Each row is a point on a tangle of strands that fork, close into loops and nearly touch. The rows are in no order.
Points whose rows are less than 33.2 apart are linked; no others are.
J545: [ -3  12  -8 -11  12   9   9   1 -25  15  12  -1  -5   1  -6   6   1  -2
  18  -3]
J220: [-23   3 -20  -1  18   0   2  14 -17   0  12   6 -18 -20 -19  20 -14  11
  -2 -19]
J454: [  5 -15  10   5 -10 -10   1  19  18 -22  -7   8  -5  13   4   4   5   8
 -10  13]
J282: [  0   2   9  -2  15 -23  14   9  -3 -30   9  18  -1  -1   4 -16  -8  -9
  -3  -4]
J942: [  7 -21   8   7 -10 -10   3   0  16 -10  -5   5 -33   6   7  10   1   1
 -13   6]
J797: [-17 -11  13 -11  -5 -20 -15  -7 -21  -5   0   9   6  -1  15  -2   1   1
   5 -13]
J420: [-17  -5  -7 -13  10 -12 -12 -23 -30  20  11   0  15   1   3  10   1   9
  14  -9]
J195: [ 20  -7  -8  -8   9   9  20   2  14   1  14  -3  -6  15 -14 -13 -28   8
   0  18]
J544: [ 13  17  -9   8  -3  18  -7 -13  35  22  -3  -7  13 -10  -1 -10  -2  -3
  -7  -1]
J903: [ -8   0   8 -11   0  -9  -5   1 -18  -1   1   7 -10  -2  14   3   0   3
   2 -12]
J723: [  3 -30  25   6 -15 -19   1   2   6 -19 -11  -7  -5   7   1  19   7  -5
  -9  -2]
J970: [  8  21  -6  -8 -22  21   1  -5  -6  -5  15  -7  20  -4  10  -6  -9  -9
  18 -20]
J689: [ 12  13  -5   0  -1  14  -3   9  -1  10 -10  -6  14  11   4  -5  15   2
   8  15]
J574: [  7 -12  12   4 -16  -5  -3   5  -1  -5 -12  -1   0  11  11   9  15  -2
   1   6]
J41: [ 17  -7   3   0 -13  21  10 -19  28  35  13   4   5 -18  -1  -8 -21   4
   3 -10]
J64: [ 10  15 -14  10  -5  25   3  -5  31  18  -2  -8  14 -20  -9  -5 -14   4
  -9  -8]
J737: [ -3 -16  10  12 -11  -5   2  10  15   9 -26   2 -12   1   8  21  18  -1
  -4   3]
J364: [ -1   2 -21   0   5  17  28   5   0   0   7  -1 -35  -8 -14   6 -30  -7
   1  -8]
J382: [ 11   2  10  20 -11  -1 -15  -5  -3   9 -21 -15  16   3  -7   9  29 -10
  -1   7]
J56: [ -7  12 -15  -3  13  13   8  13  -5   4   2   0 -16 -12  -8   8  -6   0
   1 -10]
J865: [  3  13 -12   0  -1  12   5   0  12  -8   5  -7 -20 -17   1   4 -15  -3
 -10 -17]
J785: [ -8   0   9  -3  13 -14  -6 -12 -26  -6   5  -7 -10  -4  -5  -6   0  -3
  -7  -4]
J448: [-16 -23  17   0   8 -25   6   9 -15 -18  -8  17  29   8  -1  -4   9  -1
  18  11]
J985: [  5  -1   4   3 -11  -5  -9  19  14 -19  -9   5   4   7  12   0   9   9
 -10   6]
J286: [-28  -9  -1   0  22 -24 -15   4 -12 -20  -3   3   8  -6 -16  -4  -2  16
 -11   4]
J981: [  5  10  -9 -10  -6  15   4  16  16   1  -4   2  -5  -2  14   1 -12   6
   2  -9]
J302: [-18  -3   6 -14   8 -19  -5  -1 -21  -7  14  15  14  -2   7  -1  -3   5
   9 -14]
J808: [-15  -9   1 -10   2 -14 -16 -24 -33  16   5  -1  22   8   3   4   9   2
  18   0]
J471: [ -4  18 -15  -7   7  21   7  12 -11  19   4   1   4  -5  -2   8   3   0
  21  -7]
J924: [  5 -23   2  10  -2   0  12   3  26  10 -10   8 -28  11   0  13   7  -3
  -2  19]
J246: [-16  15   0   5  -3  12  10   3  12  37 -19   8   1  10   5   3  21 -13
   1  12]
J738: [ -3  14  -1  -3 -11   9   4 -10  21  18  -4   7 -22 -11  24   5  -3 -13
  -5 -23]
J609: [-11 -18   5   8  -3  -8   5  12  11   7 -25  10 -31  -4  11  17   8   1
 -12   1]
J612: [ 11   8 -13  -9   6  21  24   6  -3   4   9  -7  -5   6  -9  -4 -21  -1
  11   4]
J827: [-16  -3   2  -7  13 -12 -12 -22 -31  10   6  -4  -4  -6  -2   3  -1   1
   5  -8]
J967: [ 27  12  -5   4 -11  20 -10 -14  25  17   4 -10  24  -6   1 -12  -8   5
   1  -2]
J163: [ 12  22  -5   8 -10   7 -15 -17  20   5   0  -9  -8 -16  10  -2   3 -12
 -16 -21]
J565: [ 16   7  -2  -1  -1   9   0   8   3  -4   0  -5  14  17   0 -10   7   2
   4  20]
J513: [  8  18  -1   4 -14   7 -19   2  15   5 -14   0   5  -6  17   1  12   0
  -3 -11]
J397: [-13   9  -3   7  14  -7 -23  10 -12   0 -11  -5  11 -10 -11   2  15  14
  -6   3]
J475: [ 22   3   5   5 -12  -2 -11 -16   9 -12  13  -7   9  11   4 -14   6 -11
  -9   8]
J622: [ 11   6   7  -4   0  -6   8  -3   3 -22  16   5   8   8   7 -17  -5 -13
  -5   0]
J119: [ 10  -9   2   8 -13   9 -10 -16  42  21  -2   7  -8  -2   8  -6   3  -3
   0   7]
J317: [ 15  -4   3  -8  -5   0   9  -5   3  -3   7   2 -16  15  14  -3  -6  -4
   1   6]
J783: [-27 -24   2   2   7 -13 -12   1 -12   4 -23  -3  -7  -5  -6  14   5  10
   4   6]
J726: [ -9 -20  18  -5 -12 -12  -4  -2 -24   5 -11   0   9  11  10   9  13  -2
  17   2]
J526: [ 25   1   1  -1 -11   8 -13 -18  22  -3  15  -8   7   3   4 -15  -7  -2
  -6   4]
J415: [ 14 -17  -3   4  -3  12   6  -6  28  23  -2   4  -7  10   1  -4   2   1
   8  25]
J324: [ 18  14  -6  -8 -18  23   8  -9   2  -2  14 -11  22  -1   6 -10 -16  -3
  10 -11]
J284: [ -2 -19  17  -2 -10 -10   5   4 -15  -1 -10   3  -4  14  10   9  10   0
   9   6]
J627: [ -8 -13  10  11   3 -11 -14 -24 -24   2 -15 -22   1  -4 -12   2  14 -11
  -2   6]
J278: [ 23 -12   5  -3 -12  13   9  -1  22  -1  24   2  16 -12 -14 -16 -34  19
  -4  -4]
J849: [  4  18  -9  -2   9   8  16   8  -6 -24  19  -6  10  -1 -19 -13 -13  -4
   1   0]
J360: [  1  15 -24  12 -13  28  11  -6   0  -8   6 -11  -3 -24 -11  -5 -19  -2
   0 -10]
J239: [-13 -15   4   3   8  -7  -1  15 -16   6 -20   2  -6   5  -6  10  11   9
   4  14]
J185: [ 16   7  -5  -2   6   9   8  11  21 -16   9  -5  24   9 -11 -20 -14  10
  -7  17]
J298: [-14   1 -11 -15  20  -9  13  -1 -33  11  25  10  13   9 -15  10  -7  11
  17  -3]
J257: [-10 -21   7  -1   5 -21   8  21  -6 -12 -16  10 -29   8  -2   8  -8   9
  -9   9]
J927: [-31 -13  -1   6   8 -13 -21  -4  -6  11 -27  -2  -6 -14  -2  13   9   8
   0  -3]
J643: [-20 -11   8   4  13 -20 -11   4 -16 -19  -8  -1  17   0 -16  -5   7   8
  -4  12]
J955: [  8 -10  -7 -17  -5  15  19   9  19  21  -4  13 -15  13  20   2 -18   5
  13   3]
J48: [-15 -12   9  13  -3  -5  -1   6   1  15 -31  -1  -9  -6   1  17  19  -3
  -2   4]
J164: [  1  -2   3 -21 -14   6   7  19   2   7  -5  17  -9  14  32   6  -3   6
  15  -6]
J965: [ -6  21 -12   1  -7  24  15 -11   5  20   2  -3 -12 -17   3   5  -5 -17
   7 -19]
J381: [  4   3  14  -6 -16  -6 -10   6 -16  -4  -2   8  27  15  18  -4  18  -6
  15   0]
J878: [ 13  -2  -2  15  -1   2  -5   2  16  -2  -8  -6  -8   4  -4   2  14   1
 -11  16]
J848: [ -6  17  -7   3   6   3   8   0 -13 -29  23  -6  -6 -16 -19  -3 -13  -5
  -8 -15]
J779: [-29  -4 -10  -8  17 -23 -19 -19 -15  -9  10   0  17  -7  -5   4  -8  13
  -5 -10]
J611: [ 10  -9  -8   7  -9  23  18  -9  26  25  10   3  -2 -24 -12  -4 -30   7
  -4  -9]
J639: [ -7   5   0  -2   7  -2  -5   3  -9   9  -8   0 -13  -7   6   5   9   1
  -1  -5]
J542: [  7   1  -2   0  -4  21  12 -10  35  40   2   6  10  -7  -3 -10 -13   2
  -2   2]
J658: [ 20 -11  -8   0   9   8   8   6  22   3   5  -2  -5  18 -13 -11 -13  11
  -1  31]
J440: [-13   6   3  -6   1 -11 -19  21  -4 -11  -7   8   6  -7   8   3   6  16
  -6 -11]
J418: [-24   1 -13  -7  23 -15  -4 -10 -21  -5  19   1   9 -12 -18  10 -13  14
  -6 -14]
J920: [  0  24 -19   9 -11  22  -1  -1  -2 -18  12 -13   8 -22 -14  -4 -11  -1
   0 -13]
J87: [ -1  -1  10  -5 -16  -5 -13  11  -4   0 -13   7   1   3  23   6  13   4
   4  -7]
J772: [ -2 -25  22   3   3 -25  19 -12 -22 -18  -1   1  -6  17  -8  -4  -1 -16
   3  14]
J931: [-5  3 -4  0 -5 17  9 -6 40 38 -3  9  0  3  3 -6 -5 -4 -6  9]
J387: [-11   5   3   0  14 -14 -16  -8 -27  -4   9  -4  29   0 -12  -8  13   4
   2   5]
J669: [ -6   4   8  22  -3  -5 -15  -9  -1  16 -29  -9   6  -9  -8   9  27 -10
  -6   2]
J884: [-15 -21  11   4  -4 -12 -17 -29 -25   8 -16 -18   2  -2  -3   7  11 -13
  10  -2]
J578: [-18  -1  -9 -10   9   0  10  10 -12   5   4  10 -36 -15   1  17 -17   2
   3 -24]
J758: [  0  -6  -3   9   1   4   9   0  23  18 -12   7 -22   4   6   5  10  -7
  -8  15]
J587: [  3  25  -3  -7 -15  12  -7  -8 -17  -8  21  -5  19  -8   6  -3   0 -13
  14 -25]
J115: [ -8   1  -3  -9   5  -3   8   9  -1   2  -2   8 -38 -12  12  11 -12   0
  -6 -20]
J410: [ -4   0   7 -13 -17  -1  -7  20   0   5 -13  16  -4   5  33  10   8   8
  12 -11]
J207: [ 15 -12  -8 -17  -6  15  23  11  17  12   5   9  -6  10   8  -2 -33  11
  10   0]
J138: [  0  10 -16   2  -8  30  22 -10  16  23   1  -4  -3 -14  -2  -1 -19  -8
   3 -10]
J703: [  1  12   4  -9   3  -2   1   9  -7 -17  10   5   7   3   5  -7  -1   0
   0  -7]
J916: [  1   7 -14  -2  -9  15  15   6   6 -21  10  -3 -14 -12  -7  -1 -29   1
  -4 -14]
J367: [ 15 -15  20   6 -21 -12   0   0   4 -21   2   3  22  18   6  -3  17 -17
  -1   9]
J616: [ -5  -5  -1  -9  10   3  13   8 -20  26  -8  10 -16  10   8   7   8   0
  18   8]
J308: [  6  -1  -1  -5 -12   5   2 -10  23   7   2   6 -31  -6  26   5 -11  -7
  -7 -19]
J645: [  8 -12   0 -15  -9   5  17  10   8  13  -7  15 -23  19  26   6  -8   2
  13   5]
J525: [-14   7 -10  -8  24  -8   5   3 -28   2  23   6  26   4 -19   3   1  12
  10   3]
J158: [  5   9   8  -1  -9  -4 -17 -12 -17   6  -3  -5   2  -1  14  -1  15  -9
   2 -11]
J888: [-30 -26  -3 -10  10 -20  -9 -11 -19   0  -5   5   8   9  -4  10  -3  12
  13   9]
J851: [ 18  -9  14  12 -12 -13  -9 -20   1 -23  12  -6   1   8  -2 -10  11 -19
 -18   5]
J530: [ 18  18 -10  -3 -10  26   3  -8  10  15   4 -13  19  -5   3  -6 -10  -2
   8  -7]
J177: [  3 -15   8   5  -4   4  15   3  -7  22 -18   1  -8  17   6  15  21  -7
  15  18]
J414: [  8  22  -5  -2 -11   9 -17  12  19  -9  -5  -3  10  -7  14  -2   0   6
  -8 -14]
J368: [ 17  14  -1 -11 -13  15  -3   7   9  -1   3  -3  26  10  14 -11  -3   4
  10   1]
J399: [ 13   6   5  10   5  -6  -8 -14 -14 -10   5 -16  -3   3  -7  -9  11 -10
 -16   8]
J357: [ 11  -4 -18   7 -11  24  18   1  19   3   5  -3  -3 -19 -13  -3 -35  10
  -6  -7]
J59: [ 11  -9  15   0 -25  -8  -5   1   4 -13  -2   4  10  16  20   1  12  -7
   1   2]
J271: [  9  15  -3   5  -4   6  -2 -24   9   8   6  -8 -24 -15  11   1  -1 -18
 -14 -19]
J142: [ -3 -14  22  -6 -19 -15  -9  -7 -24  -3  -5   5  24  12  16  -1  16 -12
  15  -5]
J294: [ -3  21   0  -3  -1   5 -13 -10 -13  19  -1  -2   0 -13  12   4  11  -7
   8 -22]
J547: [-33   1   2   7   6  -7 -10  -7  -8  34 -25   8   1 -10   1  10  20  -3
   4  -3]
J363: [-15   8 -10  -3  22  -3  -3   3 -21  -2  13  -4  -5 -14 -19   9  -5  10
  -3 -10]
J552: [  3  11   7  -4  19 -12  16 -13 -25 -18  26   4  12  -1 -10 -18  -3 -20
   8  -4]
J816: [ 16  -9  -5   1 -20  18  10   4  24  -2  13   3   9 -19  -6  -6 -35  20
  -8 -13]
J191: [-12   9  -7  -6  19  -9 -10  -5 -28   5  16  -2  29   1 -16   1   7  12
   5   0]
J740: [ -6 -22  19   5  -4 -27   2  -2  -7 -25  -7   2 -16   3   2   1  -4  -5
 -17   0]
J42: [  6  20  -5   1  -8  13   1 -21  -1  12   7  -9 -13 -14  11   2  -1 -19
   0 -25]
J894: [ -4 -17   9   2   9 -21  14  18  -6 -21  -7   8 -18  15 -12  -1  -4   4
  -9  18]
J193: [  1 -26  19   7 -13 -21   1  -3   5 -20  -7   1 -25   4   7  11   0  -3
 -17  -3]
J697: [ 21 -17   7  13 -13   4 -14 -20  27  -2  11  -7  -9   7  -6  -5   9  -6
  -1  17]
J843: [ 21 -20   2  -4 -11  10   9  -6  18  15   4   5  -4  22   8  -4  -3   4
  16  25]
J26: [ 22  -2  -3  11   2   8 -10  -5  26  -7   6 -11   5   6 -14 -15   2   8
 -10  25]
J882: [ -5   7   2   1 -13  -1  -6   2  19  13 -16  11 -19  -8  28   9   8  -4
  -8 -14]
J630: [-13  -1   4   7   0   5  11   6  -2  32 -24   7  -3   9   4  10  24  -9
   8  14]
J184: [ 14  17 -17   8   2  23  -2   2  24   3   0 -16  14 -15 -13  -7 -12   7
 -11  -2]
J951: [ 4  5 -5 -7 13  3  9 19 -4 -6  1  2 -8 12 -5 -4 -5  6  0 12]
J268: [-23   0  -4   4  10 -11 -25   6  -8   9 -18   1   4 -14  -3   9  11  16
  -3  -3]
J905: [  9  -5   1  10 -16   4 -11  -3  36   9 -10   6 -10  -1  15   3  10   0
  -7   3]
J631: [  7   6  -4  -5   7   4   6  29  17 -21  -1   5  16  14  -3 -13  -7  13
  -6  17]
J793: [ -5  -5  13   3  12 -20   2   9 -15 -21   0  13  29   4   0 -14  12  -4
   7   8]
J127: [-21  -7  -4   6   9 -11 -23 -20 -21  17 -15 -12  11  -6  -9   7  14   4
   8   4]
J335: [-32 -28   1  -2   9 -18 -11   0 -13  -7 -13  -3  18   9 -13  13   3  13
  14  14]
J910: [-16   8  -2  -9   9  -9  -1  19  -5 -24  10  10  -8 -14  -4   4 -12   9
  -8 -20]
J255: [ -4  13  -3  -5   3  -2   6  17   8 -32  10   5  -5  -9  -1  -5 -16   3
 -12 -15]
J111: [ 11  24   3   3   0   0 -14  -5 -10 -16  12 -12  24   0  -4 -16  11 -10
  -8  -3]
J946: [-15 -14   6   0  -3 -12 -22 -25 -29  14  -9 -10  18   4  -3   6  14  -4
  18   2]
J169: [  0  18  -3   0  22  -4  16   0 -18 -25  24  -1  14  -4 -21 -16  -5 -10
   3   0]
J795: [  1  -8  13   3   1 -23   3  -3   2 -31   5   6 -17   2   3  -9  -5  -6
 -22   0]
J146: [ -6   8   1  -1  -3  -3 -16  32   8 -11 -17   7   6  -1  10   4  11  17
  -7  -1]
J649: [  4 -26   5   8 -10  -5   3   6  31   1 -10  11 -31   6   8  15   3   3
  -5  10]
J818: [ 10   7 -17  -2  -1  26  22  -1   7  13   4  -8  -2  -6  -6  -2 -20  -1
   7  -2]
J265: [-11  15  -3   5  -8  15   7  -3  33  36 -12   7   3   9   4  -4  10 -10
  -8  11]
J277: [ 18 -14   2   8  -3   6 -12  -9  34  -2   9  -4  -7   2  -8 -13  -3   7
  -4  22]
J365: [-23  -4 -14  -9  19  -5   7   2 -22  14   9  10 -25 -15  -9  20 -15   7
   4 -20]
J897: [  5 -15   5  18   3  -5   2  10   7  -5 -18  -9 -10   4 -13  13  16   3
 -12  18]
J830: [  8  -9   3   8   8  -9   8  12   4 -19  -2   0 -11  16 -13  -4   3   3
 -14  24]
J925: [  4   5   6  12   8  -8 -17 -20 -25   1  -5 -20   2  -4 -13  -7  17 -10
  -9   7]
J641: [ 10 -14  19   7  -5 -14   9  -7  -9 -20   4  -1  14  16  -3  -7  14 -17
  -2  15]
J343: [-10  -9  -3 -15  19  -5  13   9 -29  20   3  11 -19  14  -4   8  -4   5
  18   8]
J222: [ -2   6  -4   4   7   5   6   3   4  16 -10   2 -17  -2   5   3   9  -5
  -5   5]
J854: [  5  21  -3   6  -9  11  -8  -5  15  21 -14   0   5  -1  13   0  16  -9
   1  -5]
J661: [-20 -12   5  -2  21 -27   1  18 -12 -22  -5  12  -2   1 -14  -5  -6  11
  -8   7]
J160: [ 24   1   0  -8 -11  16   2   2  20   6   9  -5  29   6   4 -15 -16  14
   5   5]
J682: [-29 -16  -9   1  11 -16 -26 -28 -16   4 -10 -12   3  -5  -8   7   4   4
   5   3]
J462: [  6  -2  10 -14  -4  -7  14   1 -11  -9  10  10  -8  17  15  -7  -4  -7
   7   1]
J8: [ 19   0  -1   2 -12   9 -13 -16  32  11   6  -2  -3  -6  11  -9  -7   1
  -4  -2]
J460: [  7  13   6  -7   9  -6  15  -4 -12 -21  21   7  17   1   3 -18  -4 -19
   8  -8]
J355: [-23   6   5  10  -3  -7 -18   4   2  22 -31   8   0 -14   8  10  22   1
  -1  -9]
J263: [-12  20 -16   7  -5  11  -1   4 -12 -26  19  -3   0 -23 -17   1  -9   2
  -2 -19]
J692: [  0  21  -1 -10 -11   5 -12  -7 -19   5  14  -2   9  -9  12   5   4  -6
  14 -29]
J514: [  2 -27  20   8 -12 -16   4  18  14 -23 -12  -1   0  12  -2  17   9   4
  -8   7]
J917: [-25 -28  15  -2   6 -22  -1   2 -16 -15 -11   3  25  10  -9   5   5   3
  16  12]
J248: [ 16  12  -7   6   3  10  -5  -5  16   1   1 -11  -4  -1  -1  -6   2  -1
 -12   6]
J978: [ -1  21  -4   7  11   0 -18  15  -4 -11  -4  -8  11  -9  -9  -5  13  10
 -13   0]
J147: [ -1  10   2  -9  14  -2   1  -3 -30   1  14  -3   6   4  -7  -4   5  -1
   9   2]
J577: [ 18 -12   6  -5 -11   4   9  -3   2   3   3   2  -4  25  12  -1   4  -2
  11  18]
J673: [  5  -1  12   2   5 -18   6   3   0 -30   7  13  11   3   8 -17   2 -12
  -7   1]
J512: [  2   2   0  -4  -2  -1   2  -4  10  -1  -1   3 -36  -8  18   6  -8  -4
 -13 -16]
J428: [-24   1  -1   9  12  -7 -16 -20 -17  32 -18  -3   5 -11  -6   7  18  -3
   7   0]
J24: [  4 -21  22  11   5 -25  16  -9 -14 -26  -1   0  10  10 -11  -9   6 -19
  -2  14]
J774: [  9   2 -22   5   7  22  15  12  22  -1   2  -7  -5 -11 -19  -3 -30   9
 -10   1]
J954: [ 14   3  -4   1   1   3  -4  -1  24 -12   6  -5 -12  -1   3  -6 -10   6
 -16   2]
J811: [ -1  17   0   2  16  -7   2   0  -8 -30  16  -8  -4 -11 -15 -11  -7  -6
 -18  -9]
J845: [-17  17  -7  -2   9   3  -8  -6 -13  30  -1   5   0 -16   2  12  11   0
   8 -19]
J371: [ -8  11 -22   3   9  19  21   4   1   7   3  -3 -29 -15 -11   8 -17 -10
  -2 -10]
J134: [ 18   3  -1   8  -1   5  -3   5  13 -13   2  -9  16  16  -8 -11  11   3
  -7  27]
J528: [-12  18  -9  -8  -6   5  -7   7 -17  -6  21   8  24 -10  -1  11   2   9
  15 -25]
J175: [ -1 -14   8   3   5   0  10  -1 -24  21 -14  -4  -4  13  -4   9  18  -5
  18  20]
J402: [-11  17  -6  -6   6   1 -16  10 -12   2   7   0  12 -12  -2   8   7  11
   5 -18]
J154: [  0   7  -3 -11   6  11  13  -1 -15  24   2   3 -14   6  10   5   3  -8
  16  -4]
J644: [  5   7  -7 -14   9  12  17  17  -8  -1   8   1  -2  16  -4  -4 -10   2
  13   8]
J781: [ 0 10 -9 -7 -4 18 11 11 18 21 -9  7 -7 -1 16  5 -5 -1  6 -5]
J198: [ -2  16 -11  -5  -3  15   3  12   4  -4   2  -2  -8 -14   4   6  -9   2
   1 -18]
J85: [ -9  -7  14   9  11 -22  -6   2 -14 -25  -5   2  26  -1  -9 -13  14  -5
  -4  10]
J911: [  4  20  -8  -2  -6  19   2   0  17  21  -8  -1   2  -7  13   0   2  -6
   6 -10]
J714: [ 14  -2 -11  -2   5  13   7   4  28   4   4  -2  -8  -2  -5  -6 -21  10
  -9   6]
J231: [  1   1  10  14 -10  -8 -20 -16  -9   9 -19  -8  -2  -7   6   4  20 -11
  -5  -7]
J660: [ 12 -14  15   8  -9 -20  -1 -13   7 -28  11   2 -12   8   3  -9   1 -12
 -19   4]
J430: [  2  14   6   0   9  -4  -8  -3 -23  -7  10  -7  18   4  -7 -12  13  -4
   1   5]
J728: [ 21 -15   6  13  -5   0  -1 -14  15 -10   9  -8  -8  14 -10  -2  10  -5
  -5  24]
J14: [18 -8 -9  3  9 17 12  0 22 22  0 -3 -1 12 -8 -9 -5  5  3 28]
J79: [ 10  24  -3   6   4   5 -16   7   3 -18   3 -14  16  -4  -8 -11   8   1
 -16   1]
J558: [-17 -19   7  10   7  -4   8  13  -4  19 -31  -2  -5   0 -10  20  19   0
   5  14]
J49: [ -7  15 -26  10  -1  27  16  -5  -4   3   6  -7 -15 -23 -15   2 -13  -9
   4 -10]
J319: [  1   4   3  -5   8 -11   9  11   5 -29   8   7 -13   2   0  -9 -13   0
 -14  -3]
J823: [ 17  21  -9  10  -1  11 -14 -14  20  -1   4 -17  -3 -12  -2  -6   1  -6
 -18  -8]
J533: [-27 -20  -7 -16  19 -23   0 -12 -26   6   6  10   6  13  -6   7 -11  13
  13   7]
J181: [ 17 -16  11  18  -3  -7   1  -6   6 -13   2 -15  -1  14 -18   5  16  -6
  -9  23]
J303: [-17 -20   5  -3   2 -14   0  19  -2   0 -23  12 -30  -2  10  15  -1  11
  -7  -2]
J605: [-31 -11  -7  -4  10 -22 -28 -20 -13  -6  -4  -5   9  -7  -4   4  -2  11
  -3  -5]
J133: [  3  -1 -16  -6  -2  12  24   9  10 -10   8   2 -26  -3  -7   2 -35   1
   0  -9]
J16: [-13  14   0  -6   8  -7 -15   9 -10 -12   5   1   1 -15   0   4   0  10
  -7 -19]
J129: [  8  13   6   8   9 -11  -9 -12  -8 -24  11 -12  -3  -6  -9 -14   3 -10
 -24  -2]
J741: [ 12   6  13   1 -20  -9 -19 -12 -13  -9   0  -5  16   7  13  -8  18 -16
  -3  -8]
J934: [ 11  -4  -6  -2   9   1  10  14  10 -10   2   1 -14  16  -8  -7  -9   7
  -8  20]
J597: [  2  12  -7  -7  -7   9  -4  23  21 -18  -2   4   1  -5  12  -1 -13  12
  -8 -11]
J107: [ 13   1  11  10 -15  -5 -14  -9 -10  -4  -7 -11  15   9   2  -1  22 -12
  -3   6]
J899: [  8 -18  17  15   1 -11   2   5  -1 -17 -10 -16   6  10 -19   9  17  -2
 -10  18]
J372: [  8  20  -5  -5   3  11   2   5  -6 -11  11  -8  10   2  -3  -8  -3  -1
   2  -2]
J562: [ 10  16   5 -10 -15   5 -11   6  -7   1   3   1  22  11  21  -6  11  -4
  13  -6]
J10: [  5  -5   0  -5  12   3  15   2 -24  17  -3   0 -11  19  -2   2   9  -4
  15  21]
J864: [  9 -14   0   3 -12   3  -6   7  34   1  -8  11 -16   5  15   4   1   9
  -5   7]
J963: [ -1 -13  18  -5   2 -20  15  -4 -22 -13   5  11  -2  16   6 -10   1 -11
   7   7]
J100: [-11  10   3 -13   2  -8  -1   5 -17 -12  20  13  17  -5   6  -1  -1   1
  11 -19]
J505: [-14   6   6   4  -9  -4 -14   8   7  15 -26  11  -9 -12  21  11  16   2
  -4 -14]
J173: [-15  -9  -7 -17  21 -11   6  -5 -35  17  13   7  -2   8  -9   9  -6  11
  15   1]
J535: [ 18  -9  -7 -14  -1  12  29   7   9   3  14   2   2  15  -8 -11 -37   8
  10   9]
J814: [ 20  11 -10   3   4  16  -4   4  25 -10   7 -14  15  -5 -15 -14 -15  12
 -14   7]
J463: [ 23 -10   3  -8  -6  12   8   4  24   0  17   2  20   2  -6 -17 -27  20
   0   6]
J39: [-18  17 -18  -5   7  15   5   9 -11  27   6  10   3 -14  -3  18   6   1
  18 -17]

A fork is a point with three links, a tip a point with one. Leave the first point through the second and follow the links. Name the first fork or tip that comes.
J772; J963: J658
J184; J64: J294
J268; J927: J934
J578; J365: J127
J357; J816: J574
J946; J884: J371
J533; J888: J661
J611; J41: J616
J905; J119: J795
